Points on a hilly landscape, in no order, each with its height.
A ball rolls from a point to the lowest of its 2 nearest points, and stops where none of them is lower. Distance is the straight distance between rows; heights are no part of it.
<697>: [ -1  28  10  19 -18 -11   9 -10  19  12 -33  -8  -3   7 -12 -15  13  11
   2 -18   4 -27   8   8 -28  14  12 -22  -8   2 -16  -1   1 -16   8   7
 -44   4 -19  -3  17   3   4  10  12  36 -12 -10 -12   3 -15   4]  h=2.49
<894>: [ 10   9  14  12 -28  26  15  -9  45  35   1 -14  -9  -5 -10  -3  -5  16
  -5 -12 -16   2   9  21 -43  23  29  -1  24  11  -1  -1   5   2  23   4
 -11 -18  -7  -6  20  -4  22  -7  -9  -1   6   7 -14  18 -30  -1]  h=5.98
<285>: [  5   4  22 -27 -20  27  10 -18  11  -9   5 -14 -15  -5  -4   1 -14 -11
   8 -12  -2   8  16  -9 -14  -5   3   1   4   4   1  -5   0  -2  21   3
 -13  -3 -29  -4 -11 -17   3  -5   4   6   8  -9   9   9 -16   3]  h=6.34
<502>: [ 29 -24  30 -16 -20  35  -4 -15  26 -16  16  14 -21 -10   0  17 -48   6
 -14   5   4 -33   7  -5  -3  -3  -3  10  15 -12  -7   4 -16  23   9   5
 -23  18 -35  13 -18   3  -1 -24 -13  -2  25  20  24   3  -7  14]  h=5.53
<62>: [ 11  -1  -1  26  -4 -15  27 -16  -5  14 -18  17 -18   4  -2  -6   2 -11
  -1 -11 -30 -11   1  12 -16  17  13  -4   0  18 -22  29  14  12   3   4
  -4 -16 -12  -3  24   2   3   4   7   9  16  23   5 -16  10 -14]  h=2.92
<466>: [ -1 -11 -21  -4   2   6 -17  -5  22  -5  13 -19  28   2  -2  -9  -9   8
   9   3  20   7   6   9   9 -13  -6  11   6 -19  31 -23  -8 -20  13  -7
   8   1  14  -2 -17  -1  -7 -14  -8 -11 -16 -12  -8  14 -23  14]  h=6.46
<267>: [ 23 -19 -27  12   3  -4 -20   7  -1  -6 -15   6   2  18  -5   1   3  -3
   2  22  -9 -11 -36  15  19  -9 -25  24 -23 -27   3 -13  -8 -10  -3  11
  31  -4  13   0  -3  16 -13  29  -6   0  -9  16  20   9  24   7]  h=4.28
<1028>: [ -3  10  36  -5 -19  19   7   0  23  22  27   0 -11 -29  -2   5 -11 -10
  -5   7  -1  24  33  -9 -27   9  27 -13  26  12  -3   0   3  14  12  -6
  -1  -4   3  -5   5   3  15 -24  -7 -20   8  -7  -5 -11 -32 -12]  h=3.50
<600>: [ 21  -9  -6   4   5  -8  19 -12 -18  16   3  22 -27   4  -8   0  -1  -9
  -3  -3 -30  -2 -10   6  -9  10   6  -1  -5  15 -13  28  13  12  -3   5
  19 -17  -4   3  20  -3   4  13  -7   0  19  21  18 -25  19 -16]  h=3.40
<996>: [  2 -11   3 -25   3  10 -15   3 -12 -20  16  16  16  -7   9   0 -13 -14
   2  17   5  -1   2 -17  27 -20 -18   6  -9 -23   9   4 -12  11 -14  -1
  17   1  13  12 -24   9 -11  -5  14 -23   1  -7  17  -2   1   0]  h=7.30
<249>: [ 14  -1   4 -22  -4  12  26  -7 -34   5   2   3 -33   7 -11  19   5 -20
   2 -12 -17  25  -5  -7  -1  -4  -2  12   1  16  -6  18   6  10  -3   4
  36  -9 -14   1  12 -29   2  24 -19  11  25  12  22 -17  24 -15]  h=3.45
<713>: [  3   4  23   0  -8  -2  -7  -7  31  20  18   1   3 -32  -5 -14  -9  10
  -1   1  12  13  30  -1 -13   1  30 -14  11   3  11  -9   4   1  14  -1
 -22  -5   4  -8  -2  15  11 -25  -3 -23  -3 -21  -8 -11 -38  -3]  h=4.05
<320>: [ -3  -1 -30  14   6   4 -20   6  12 -11  -9 -17  25  27  -1  -1  17  14
   5   8  20 -12 -21  23   4   1 -17  21   3 -27  16 -33  -6 -32  12  -5
   8  13  16   2  -8   0  -5  10 -13  15 -26   4 -13  27  -5  27]  h=5.46
<127>: [ 22 -45   0 -26 -12  12  10 -21  -8 -11  -7  21 -39   4  -1  18 -28  13
 -15   5   2 -37 -19  10  21   6  -3  26   0   1 -19  15 -15  24   8   6
  -2 -11 -34   5 -12   4 -12   4 -22  14  27  21  49   1  28  16]  h=6.20
<968>: [-12  -3 -15  40   2 -36 -12   7  26  23   0   4  18   4  -6 -15  -8  18
   3   1 -13  -9   2  27  -2  14   7   6   9   3   6  -7   8  -7  12  -5
 -13 -10  15  -7  15  19  14  -9   4 -15  -7   5 -28   0  -8   2]  h=2.55
<81>: [-32  17  -2 -24  13   5   7   3 -11  -3 -13 -32   7  -6  14 -12  22  -4
   8 -11  34  20  13 -14  -1 -10  13 -20  -9  11  24  -3   3 -14   6 -11
 -13   6  -2 -17 -19  -7  -8 -16   1  -8 -22 -42 -16   7 -16   0]  h=5.09
<542>: [-30  25   8 -28   3   7  24   3 -22 -10 -17 -32 -13   3   9   0  21 -31
  16 -16   1  34  12 -24 -16   0   4  -2  -8  22  -9   4   5  -6  -4   2
   8   5 -14 -16   5 -18  -3  10   4  11   1 -19  -4  -4  14  -8]  h=2.12
<325>: [ 23 -12  12   4   4  13   2   0  -2  13  28  24 -23  -2  -8  19 -19  -8
 -15   9 -23  -8  -4  -1 -11   5  10   4  25  -2 -16  12   0  24   0  -8
  22   3  10  20   5   0  15  -9 -18  -8  27  27  13 -20   6 -15]  h=5.88
<246>: [ 10 -14   5  10  10 -20 -10  -5  -8   4   6  29  -7  -8   6  -8 -10  -9
  -5  10 -23 -18   1  -4   8   5   4  -5  -2  -3 -16  20   0  22  -6  -1
  -3  -9   9   7   4  25  -1   0   8 -13  11  14  13 -25  13 -11]  h=6.97
<288>: [ 16   9 -13  -8   7  -1  16  -3 -19   3  -6   5 -26  11  -9   5  11 -18
   4  -4 -21  17 -17   1  -6  -3  -9  13 -10   3  -6   5  12  -7   1   3
  24  -8  -1  -1   7 -15   6  24  -9   6   8  10  12 -11  22  -7]  h=3.97
<381>: [ -6 -14 -31   1   5  -8 -17   6   3 -11  13  -3  39   5   8   1  -2   6
   8   7  22  14   6   7  24 -18 -12  15  -1 -10  26 -11 -15 -13  -8  -4
  21  -1  33  -3 -17   2 -20  -9   5 -18 -28 -16 -13  13  -8   7]  h=6.81
<725>: [ -5  16  -7  26  -6  -4  21   2  21  30  -7  -6  -9   9  -6  -1   8   5
   0 -15 -29   6  -1  17 -35  24  13 -10  20  26  -5   9  17  -8  11  -6
   6  -9   1  -5  30  -3  27  -4  -6   8   7  14 -30  -4  -8 -14]  h=5.34
<354>: [  8 -25 -20  29  -3 -22 -28   5  -2  -2 -17   8  17  25  -1 -11  -4   7
  -1  11  -5 -18 -30  14  26  -3 -21  15 -18 -23   3 -13 -11  -2  -9  13
  13 -14  19  -1   4  28 -16  17   5  -1 -22   6   3  14  19   1]  h=3.64
<636>: [ 10  14 -23  17  20 -24  -8  18 -15  14  14  13  -1  -5 -11  16  -1  -1
  -5   8 -25  23  -8  -5   3  -4 -12   9  -2  15  17  -2  14  -6 -10 -19
  41  -1  20  -4   4  -1  15  11  -7 -17   1   6 -10 -31  19 -14]  h=5.07
<414>: [ -8  -5  -3  15   7 -37 -18  -2  17  13  -3  -2  29 -23   1 -18   0  34
  -5 -11  24  -1  22   4  17 -10  21 -32 -13   4  13  -6  -7  -2  -2  12
 -37   0   9 -10  -5  12  -7 -18  13 -12 -29 -28 -22   1 -29   3]  h=3.96
<985>: [ 17 -13  -6   5  15 -17 -21   5 -10  -1  20  28   3  -3  -2   9 -15 -11
  -5  21  -9  -7 -11  -6  17  -4  -8  10  -5 -13  -6  11  -1  16 -16  -4
  27  -5  28  10  -1  22  -5   5  -4 -23   8  14  17 -24  22 -17]  h=6.74
<173>: [ 24 -31   0 -32 -13   7   5 -23 -12 -16 -20  12 -34   6   3  10  -9   6
 -13   7   9 -29 -22   9  46   0 -20  18 -23 -14 -12  12 -13   4  -1  14
  -9  -7 -37  -4 -19   4 -20  16 -11  16  22  10  50  13  31  27]  h=5.84
<467>: [ -4  -6  17 -18  -1  13 -21   0   4 -19  31   4  20 -20   0   2 -23 -12
   2  15  20  -2  19 -16  12 -17  -3  -2   3 -24  12  -7 -15  12  -8  -9
  -1   9  12  11 -22   9  -5 -28   8 -27   2 -13   3  -1 -27  -1]  h=7.05
<949>: [-14  28  -9 -26  12  12  18  11 -17 -19 -14 -22  -5  12   4   0  29 -25
  11  -4  11  21  -6 -11  -7  -5  -3   6  -9   1   0  -8   7 -26   3  -5
  13  12  -2  -9  -6 -17   1  16  -6  12  -8 -16  -8   5  17   2]  h=3.04
<367>: [  9 -19   9 -22   3   1 -10  -4 -22 -20  -8  11  17  -8  18 -11   1   7
  -2   2   3 -16  -9 -15  50 -21 -28 -26 -32 -23   1   4 -21  10 -23  21
  -2  -4  -9  15 -25   8 -24   8  26  -6  -3 -15  19  20   4   7]  h=7.95
<170>: [  0 -27 -28  31   0 -35 -25  11  -2  -7  -3  11  39  13  10 -11  -6  15
  -5   2   7  -4 -16   8  30  -3 -20  12 -13  -4   6  -7 -14  -1 -20  10
  11 -13  31  -3   8  20 -19   8  19 -10 -31  -6  -9  14  17  -2]  h=2.95
<393>: [  2   0   0 -29   3  16  -3  -2  -8 -22   5  -1   7  -2   7  -4   3 -15
   8   7   4   5   0 -11  18 -22 -16   4 -12 -18  13  -8  -5  -5   0   1
   8   1  -4   4 -29  -6  -8  -5  13  -9  -3 -13   8  11  -8  10]  h=7.52
<1005>: [ -7  12 -17   3   5   4   0   0  13   0  -1 -27   5  14  -6  -7  13   1
   8  -2   6   9  -8  15 -14   3   3   4  11  -6  11 -18   8 -27  21  -9
  -1   4   5  -5  -3  -7  11   1  -9   9 -14  -4 -14   8  -5   5]  h=4.66
<830>: [ 18 -14   7 -33 -10  12   6 -18 -23 -19 -19   3 -17   6  12  -3   8  -2
  -4   4   9 -19 -16  -7  49 -15 -28  -5 -33 -18  -6   8 -11  -1 -10  18
 -11  -5 -35   5 -26  -5 -22  18   9  13  14  -4  38  19  19  23]  h=5.47
<172>: [ 10 -34  20 -41  -4  18   6 -21 -17 -19   3  26 -37 -13  12  12 -25   8
  -6   4  20 -30   5  -5  33  -6  -4  19   2  -1 -19  23 -16  27  -5   5
 -16  -1 -39  12 -17   2 -17   0 -13   6  41  14  50  -5  23  15]  h=6.50
<321>: [  6  12  12 -27 -27  28   4 -20  24  -6  -1 -29 -10   0  -6   2  -6   9
   5 -16  24  -3  15  -4  -9  -6   6 -16  -6  -7  14 -20  -1 -22  21   2
 -25  13 -36  -7 -12 -14   3  -1   0  17  -6 -22   2  22 -28  16]  h=5.99
<2>: [-17  20  11 -22 -17  17  32  -1 -24 -11 -11 -29 -16  22  -2  10  17 -23
  23 -25  -1  28  10 -12 -18   8   3  11  -3  22 -27   5   5  -4  -1   9
  11   4 -19 -18  20 -29  -6  14  -5  34   8   4  -2  -1  20 -13]  h=2.94
<721>: [ 13  -5 -19   2   7   3 -11  -2   0 -13  -6  -5   8  19   1   1   7  -5
   4  16  -6  -5 -25   9   9  -8 -22  19  -8 -24   9 -22  -3 -20  10   0
  16   3   7   2 -13   1  -3  19  -3   5 -12   6   6  14   8  15]  h=4.83
<769>: [ -8  24   8  22 -12 -13  24  -9   1   0 -35  -3  -3   5  -7 -13  16  -1
  12 -24  -7 -13  11  -2 -32  23  14 -15  -7  21 -28  14  14  -4  -8   5
 -31   0 -18 -10  31   1  -2   6  16  41  -3  12 -12  -8  -1  -7]  h=1.60
<988>: [ 10 -33  -7  22  -2 -32 -25  11 -12 -11 -13  17  29   3  14 -19  -9  13
  -7   3   0 -17 -14   0  43  -4 -13 -15 -28  -7  -2  -2 -16  19 -30  22
   0 -19  19   0   2  32 -26   4  23  -7 -26 -10   3  10  18  -9]  h=2.13
<917>: [ 11   6  13 -35 -21  21  11 -20 -17 -27 -23  -8 -17  17   8   6  10  -7
   7 -10  15  -6  -1 -10  27 -11 -20  -2 -22  -9 -10   3  -1  -8   0  12
 -18   8 -48   4 -24 -25 -17  18  13  27  18  -9  21  19  10  23]  h=5.06
<922>: [-21  21 -21  32   7 -14   9   9  18  22 -15 -16   1  15  -9  -8  15  13
   3 -12  -8  -6 -13  23 -33  26   8  -1  18  10   2  -6  23 -24  13 -14
  -7   2   5  -6  32   3  25   4  -9  16  -4  10 -34  -1  -5  -3]  h=4.95
<557>: [-18  26 -19  18  13 -18   1  20  -7 -14 -26   2  14  17  -2 -19  30   2
  -3   4  15 -10 -26   6  -1  10  -3  -9  -8  -1  -6  -5  16 -26  -8 -10
 -22  16   9  -2  16  11   0  10   7  31 -28 -10 -14  -2  17  11]  h=2.08
<530>: [  4  10   4  19  -1 -22  12 -12   4   5 -22   5  -5  -6  -1 -19   8  -7
   3  -9 -19  -9   9  -2 -17  13   9 -13  -6  14 -16  12  12   3   3   5
 -25 -10  -9  -8  15   8   4   2  23   9   0   5  -7  -9  -1  -5]  h=2.35
<605>: [-21  30 -25   7  20  -5   9  24  -7  -7 -19 -14   4  18  -3  -6  36  -4
   2   2  12   5 -18   7 -22  13  -1   0   0  11  -7  -5  16 -32  -2 -16
  -2  17  10  -8  19   0   9  16  -8  28 -18  -3 -18 -11  22   4]  h=3.01
<837>: [ -9  10   3 -25  -3  11  -4 -12  14   1  -4 -28   8  -7   1 -15   8   9
   7 -11  28   3  17  -7  -1 -11  11 -26 -10  -5  20 -14  -1 -22  16   0
 -23   7 -10  -7 -17  -6  -4 -11   3   0 -19 -35  -6  14 -30   7]  h=5.56
<607>: [ -7  16  -3  -2  11  -8   8  16 -31 -20 -30   5  15   7   6 -19  38   3
  -6   2  18  -5 -29 -10  28  -1  -9 -30 -29 -10 -13  -3   6 -15 -29  12
 -22   8  -3   4  -1   6 -22  16  18  32 -21 -17   4  21  16  18]  h=3.61
<710>: [ 14 -11  18 -23 -20  33  23  -4 -16  -2  14   5 -28  10  -7  22 -18 -11
  -3 -13 -17  21   5  -4 -10  -3   3  17  20  17 -10  16  -1  26   6   4
  31  -5 -20  11   7 -33   6   1 -20   9  26  20  21  -5   9 -16]  h=2.77
<375>: [  6  -1 -11  33 -16   5   7 -11  13  22 -11  -2 -14  27 -12   0   5  11
  -4 -12 -35 -19 -26  31 -27  21  -1  10  14  -4 -11  -5  10   0  18  -5
   2  -8  -6   7  20  -6  20  11  -9  13   7  26  -9  14  -7   3]  h=3.92
<12>: [ 17 -21  29 -25  -1  29  -3 -11  -1 -21  19  20 -25 -11   6  22 -41 -10
  -6  16  13 -34   5 -18   8  -7  -4  13  17 -22 -13  11 -19  25  -8   0
 -13  20 -19  20 -19   5  -6 -19 -10  -6  37  20  29  -4   6   0]  h=5.14
<723>: [  2   7   8  -4  -3  -6   5 -19  -6  -4 -17   3  -6  -1   4 -15  14 -10
   4  -7 -11  -8   2  -8   1   1   0 -17 -14   0  -8   5   2  -1   7  10
 -24  -5 -17   0  -5  -2  -4   6  23  16   1  -7   4   0   1   3]  h=2.93
<426>: [  0  14 -15   9  14 -19   6  11 -19 -13 -25   5   7  11   0 -17  28  -9
  -5  11   4  -1 -33  -2  19   2 -10  -8 -29  -6  -5   1  13 -16 -17   9
  -9   0   7  -2   8   6 -13  20  15  18 -17  -1   5   9  22   6]  h=2.99
<17>: [-17  31  -7  -5   3   7  26  12 -13  -9 -18 -21 -11  20  -7   3  28 -15
  11 -15   3  16  -4  -5 -27  16   6  -1   0  18 -21   2  16 -21  -5  -8
   7  11  -6 -11  28 -12   4  16 -11  37  -6   5 -10 -14  25  -9]  h=3.69
<937>: [  5  -4   7  33  -8 -13  -7  -3  35  28   7  11   4  -9  -9 -14 -11  11
  -2   3 -23 -15  10  19 -21  14  16  -3  12   0  -1  -3   8   5  20   3
 -16 -18   5  -3  12  18  20 -12  -2 -16   6   3 -22   2 -19  -1]  h=1.75
<947>: [ -8  17   0  -5  12 -11   2  11 -15   4  20   3 -12  -9  -2  12   4 -16
   0   5 -24  30   8 -14 -10   0   1   1   6  21  11   3   7   4  -1 -16
  32  -3  10  -2  -3  -3  17  -2  -3 -20   4  -3  -3 -23   7 -16]  h=5.49
<835>: [  7   0  15  -6 -30  45  18 -10  39  20   9 -29 -16   4  -6   8 -13  11
  -6 -15  -7  18   2  16 -40  19  21   7  27  12   6 -14   2  -3  27   4
   0  -9 -20  -1  18 -18  19  -1 -25  11   5  14  -7  30 -27   5]  h=6.29
<938>: [ 10 -18   1  13   2  31 -20   2  29  10  22  -6   5   0 -12  16 -31  14
 -11  11 -23   0 -11  21 -27   4 -12  16  27 -18  13 -27  -4   3  13 -11
  26  -4   4  20  -4  -7  20  -5 -31  -7  12  34   2  13 -23  16]  h=4.01
<591>: [-13  11  30  -3  -7  -3  17 -14  -8   5 -10  -1 -10 -28  10  -3  10 -16
  17 -17 -14  17  39 -26 -22   7  17 -17  -2  31 -12  17   3  23  -2  10
 -20  -8 -20 -14  10  -3  -4  -5  26   0  12  -8   1 -22  -8 -16]  h=6.05
<717>: [ -6  13 -23  33   2 -14   4   6   2   9 -16   1  -4  24 -13  -7  18   2
   1  -2 -20 -12 -30  21 -21  14  -5   8   4  -4  -7 -11  17 -22   9  -7
   1   3   4   0  25   4  17  13  -6  17  -5  16 -11   1   8   2]  h=4.48
<274>: [ 12 -13  37 -13 -30  49  19   4   2   8  24   1 -25   2  -7  37 -27  -9
 -19  -5 -12  25  15 -12 -22  -1  14   5  41  20  -6  14  -7  36   7   2
  24   9 -14  19  14 -31  14 -12 -27   7  24  22  12   6  -7 -19]  h=1.85
<341>: [ 14 -12  -8  30  15 -24 -27  18  -3  16  31  30   5  -1 -11  19 -17   8
  -9  16 -16  -7  -5  -1   4   5  -4   7   7  -1  -6   0   7  14 -15 -16
  33   2  33  11   7  17   7   0 -12 -28  13  17  -4 -31  18 -20]  h=6.47
<887>: [  0   6 -42  32  24 -44 -17  29  -8   8   4  11  20   2  -7  10  -7  15
  -4  13 -10  16  -9   8  18  -6 -15  19 -12  24  20   3  11  -9 -20 -14
  30  -2  27 -14  16   4   5  13   2 -19 -12   8 -19 -17  23  -3]  h=4.52
<234>: [-21   3 -32  -3  23 -22  -5  18 -15  -7  10  -4  37  -2  13   5   7   9
   6   6  22  29   2   1  27 -16  -2  11  -9  10  24   4  -8 -10 -16  -9
  13   1  29 -17 -15  -7 -19 -14   6 -30 -30 -19 -19   4   0   2]  h=7.12
<293>: [-20  22   2 -17  18  -1  11  11 -29 -20 -27  -9  14  -6  14 -12  35  -2
   4  -7  19   6 -10 -21  16  -8  -6 -35 -30  -1  -3  -1   6 -11 -17   7
 -22   8  -4  -2 -11  -9 -15  11  26  13 -15 -28   0  16   5   9]  h=4.14
<718>: [-14  15  17  -7  -2  -4  12   2  -7   9   5  -2 -15 -16   5   5   1 -22
   5  -7 -18  26  24 -19 -20   7  12 -10   8  31  -2  15   6  11   6  -3
   7  -7  -6 -11   7  -3  11  -9   8  -9   5  -4  -3 -25  -5 -21]  h=5.81
<667>: [ -4  16 -37   5  24 -18  -2  23 -15  -6  -7  -2  13   9   3   2  21  -2
   0  12   4  19 -18   5   6 -11 -13  15 -15   3  16 -10  10 -22  -7  -1
  24   5  27 -13  -2  -4  -5  18   1  -4 -17  -4 -13  -1  18   2]  h=7.78
<580>: [ -3  -6  -8 -17   5   0  -4   3 -17 -23  -6   0  27  -2  15  -9  11   3
   7   7  12   1  -7  -9  34 -20 -18 -16 -23 -18  14  -7  -9  -7 -13  13
   0  -2   5   1 -25  -1 -20  -2  21  -6 -18 -25  -1  26  -5   9]  h=7.74
<1012>: [  8 -16  27 -12   8   3   8 -12 -30   6  11  31 -31 -23   8   8  -6 -11
  -1   5  -1 -20  19 -12   0  11  19   0  12   9 -34  37  -3  40  -9   3
 -11  -2  -5  10   6   7  -5  -2  -1  -6  38  18  29 -35  16 -13]  h=4.49
<581>: [-31  17   2 -26  15  -4   7   3 -24 -12 -12 -12  10 -14  18 -10  21 -14
   9  -4   9  22  11 -24   7 -11   0 -20 -20  11  15   1   4  -1  -6  -3
 -10   0   0  -8 -20  -7  -6  -2  25 -12 -12 -31  -5   1  -6   2]  h=4.64
<726>: [ 10  -8  17  -3  -2  32  -7   6  18   5  32   1  -4  -7 -10  20 -24 -12
 -13  11 -15   9   2   1 -20  -3  -3   9  33 -11   7 -14  -3   7  10 -13
  21   7   4  19  -6 -11  18 -18 -24 -15  16  21   5   2 -17  -2]  h=3.67
<653>: [-21   7 -16  22  16 -38  -7   9  11   4 -14 -12  29  -6   2 -21  15  31
  -5  -6  31  -9   1  11   9  -1  12 -28 -10  11  16  -3   3 -18  -2   2
 -40   8  12  -8   7  10  -5 -12  13  11 -33 -26 -29   7  -8   4]  h=4.50
<703>: [ -1   2  36 -10 -21  37  12   6  16  15  32  -7 -19 -13  -9  19 -22 -14
 -13   0 -10  27  21  -9 -30   4  18   1  39  13   3  -1  -4  14   9  -8
  19   2  -4  11   6 -15  18 -20 -19 -10  16   5   2   0 -26 -12]  h=2.83
<901>: [ -3 -12   2  -6  -4  -5 -23  -5  13  -9  19  -2  28 -12   3 -10 -12  11
   3   2  17   0  16  -4  19 -16   2 -11  -6 -16  19  -9 -13  -1   3   3
  -8  -4  10   3 -20   8  -9 -21  10 -18 -17 -24  -6   6 -26   3]  h=6.79
<419>: [ 24 -25  18 -15   9  22   3  -6  -6   2  23  25 -31   0  -4  26 -32  -5
 -12  14  -2 -31  -9  -7  -4   4   7  12  25 -11 -25  16  -9  28  -8  -4
  12  15  -2  25  -4   2   4 -12 -26  -3  36  30  28 -13  14  -8]  h=5.55
<143>: [-14   5 -19  17   6 -20 -11  -3  18   1 -10 -17  22  12   0 -20  15  16
   1  -5  17 -11  -8  13   2   1   1  -5  -2  -9  10 -15   3 -26  12  -3
 -24   3  10  -4   1  10  -2  -4   3  11 -26 -14 -19  13  -8  12]  h=5.00
<993>: [ 18 -20  -4  30   7  -9 -14   5   8  27  17  32 -11   5 -14  10 -19   7
 -13   9 -36 -18 -12  11 -10  11   2   3  15  -3 -11   9   4  19  -7 -13
  27  -6  21  16  12  17  15  -3 -18 -18  23  27  -3 -24  10 -15]  h=6.19
<388>: [  2 -21   0  25   5 -35 -30   3   3  -5   5  20  30  -9  10 -14 -10   9
  -4   5  -4 -16   9  -2  25  -3   1 -11 -15  -4  -7   5 -10  23 -13   8
 -17 -12  19   2  -1  30  -6  -8  24 -19 -16  -7  -4  -7   5  -7]  h=2.88
<488>: [  9  15   9  27 -25   4  23 -12  31  31 -15   5  -9  -4  -8 -10   4   6
   2 -14 -26 -11  21  14 -37  25  24  -9  13  18 -15  17  12   9  12   9
 -17 -21 -10 -14  32   1  13  -5   3   4   7  10 -23   3 -22 -10]  h=5.67
<286>: [ -1 -15 -23  22  10   7 -23   1  24  10  10 -14  17   9  -9  11 -14  20
   1   7 -14   6 -12  26 -14  -2 -16  26  16 -19  20 -35  -2 -13  12 -10
  35  -8  19   9  -4  -5  12   8 -26  -2  -1  26  -9  12 -13  20]  h=3.13
<920>: [  4  12   5  17 -23   4   7 -19  25  13 -12 -10  -6  19  -9  -8   2  11
   3 -11 -13 -21 -11  19 -32  20   9   0   7  -1 -10  -3   5 -10  24   5
 -26  -2 -14   0  13  -3  11   5   1  20   1   5  -8  16 -16   4]  h=3.29
<455>: [-10 -11 -32   7   7   7 -23  -2  22   0   1 -35  30  13   0  -5   9  27
  11  -3  39   0  -3  26   9  -4  -3  15  11 -27  32 -27  -7 -30  14  -8
   2  14  18  -3 -13  -2 -13  -9 -24   6 -23  -3 -19  23 -19  26]  h=6.01
<233>: [  3 -18  31 -39  -6  19   1 -18 -20 -12   4  19 -21 -20  12   3  -8  -5
   6  -2   7 -18  18 -19  23 -14  -5   3  -4  -7 -17  22 -15  36 -11   9
 -24   2 -34  15 -22  -3  -7   4  14  -3  37   1  37 -11  13   6]  h=6.76
<270>: [-12 -11 -23  36   3 -16 -22   1  26  18   1 -10  15  17  -9  -5  -4  20
   5   3 -12  -9 -18  32  -8   8  -8  21  11 -17  10 -24   3 -11  15  -6
  10  -6  17   3   6  10  14   4 -11  -3  -7  13 -17  11 -10  10]  h=2.11
<1039>: [  3   2  26 -19   7  22  -4  11 -20 -10  32  10 -16  -9  -6  26 -23 -27
  -8  19   1   4   3 -21   0 -12  -8  13  22 -19   2   0  -9  16 -11 -13
  29  18  12  20 -17  -8   6  -9 -13 -22  28  13  15 -17   4 -18]  h=4.21
<892>: [-11  21 -24 -15  15  13   4  16  -5 -16 -11 -24  13  16   7  -5  31  -4
   6   3  29   8  -9   6  -3  -6  -5   3   0 -13  15 -17   1 -33   7 -12
   0  15   9  -7 -14 -11  -3   2 -10  11 -23 -18 -18  16   2  14]  h=3.95
<384>: [  2  10  11   9  -4 -19  -9  -8  33  25  -3  -5   9 -32  -4 -23   3  26
  -3  -7  24   0  30   2  -6   0  33 -31  -7   7  15 -11   3  -3  13   5
 -35  -6  -2 -17   3  17   6 -13   4 -15 -15 -25 -16  -7 -40  -2]  h=4.45
<11>: [ -3  14  28  -4 -22   8  22 -16  14  14 -10 -14 -11 -13   0  -2   7  -2
  16 -26  -8  14  35 -10 -31  11  23 -12   2  28 -14  10   3  11   9  15
 -21 -10 -21 -19  20 -10  -1  -5  11  14   2  -8  -7  -5 -18 -16]  h=6.27
<1025>: [ -9 -10   6  19   4 -36 -26   8   7  -3  13  16  39 -32  11 -11  -6  20
  -5  -2  13  -2  27  -6  26  -7  12 -25 -13   6   2   2  -8  23 -13   5
 -27  -2  17  -4  -7  20  -8 -21  25 -28 -20 -18 -18 -11 -16  -5]  h=3.42
<693>: [ -5  -1  37 -21  -2  14  11  -5 -30  -2  20  18 -32 -17   4  17  -9 -26
  -2   2  -3   5  18 -22  -5  -3   7   1  16  11 -18  28  -1  38  -9  -1
   8   3  -6  13  -2  -5   4  -4   1 -12  37  10  24 -30  12 -24]  h=4.12
<372>: [-14 -13 -46  40  11 -47 -21  26   2   7   2   4  37   9   5   6  -6  24
  -2   4  11  13 -10  18  28  -5 -11  28  -6  17  11   0 -10 -12 -29  -5
  19  -3  37 -11  20   8 -10  11  11 -16 -30   2 -20   2  22   6]  h=3.81
<379>: [  6  -7  37 -20  -6  33  -8  -1   3 -14  28   8 -15 -17  -1  15 -33 -22
  -7  17   9  -8  15 -20  -5  -8  -4   7  20 -18  -4   2 -10  18   1  -5
  -4  21  -8  15 -17   0   4 -21  -3 -16  27   7  16  -3 -12  -9]  h=4.73
<456>: [-21  15 -48   8  34 -28   4  34 -16  -6  -8 -13  28   6   9   8  20  17
   2  11  31  21 -10   8  20 -11  -5  16 -11  22  24   0   0 -27 -15  -9
  10  16  32 -23  -3  -9  -7   4  -3  -9 -31 -12 -30   5  20   7]  h=7.46
<522>: [ -5  14   7 -32   4  13  14  -3 -27 -21 -23  -6  -1   6  14 -10  28 -11
   8  -4  12   2  -7 -21  24 -13 -19 -19 -30  -9  -5   2  -1 -11 -13  10
 -13   6 -21   1 -20 -16 -17  18  25  15   2 -21  11  21   4  19]  h=4.58
<198>: [-12  13  37 -14  -7  19   4   8 -17   0  31   4 -24 -14   0  19 -11 -31
  -5   8  -5  18  18 -28 -13  -3   3   1  20   5  -3  10  -5  24  -1  -9
  19   9   3  11  -7  -9  11 -13  -6 -21  22   2   9 -22  -7 -23]  h=3.66

For each start below, name the point where the ball stops.
<894> -> <769>
<173> -> <557>
<456> -> <988>
<591> -> <988>
<321> -> <557>
<325> -> <198>
<367> -> <557>
<580> -> <988>

Call two points neighbours if one is among the 2 nearest of the other. Go from one point of each pair to the other, from neighbour to neighbour, staying as low as possible. Name the highest point that can't be avoided.
<937>, <530> -> <938>
<542>, <198> -> <233>
<937>, <270> -> <968>
<270>, <414> -> <384>
<274>, <530> -> <288>
<557>, <542> -> <17>
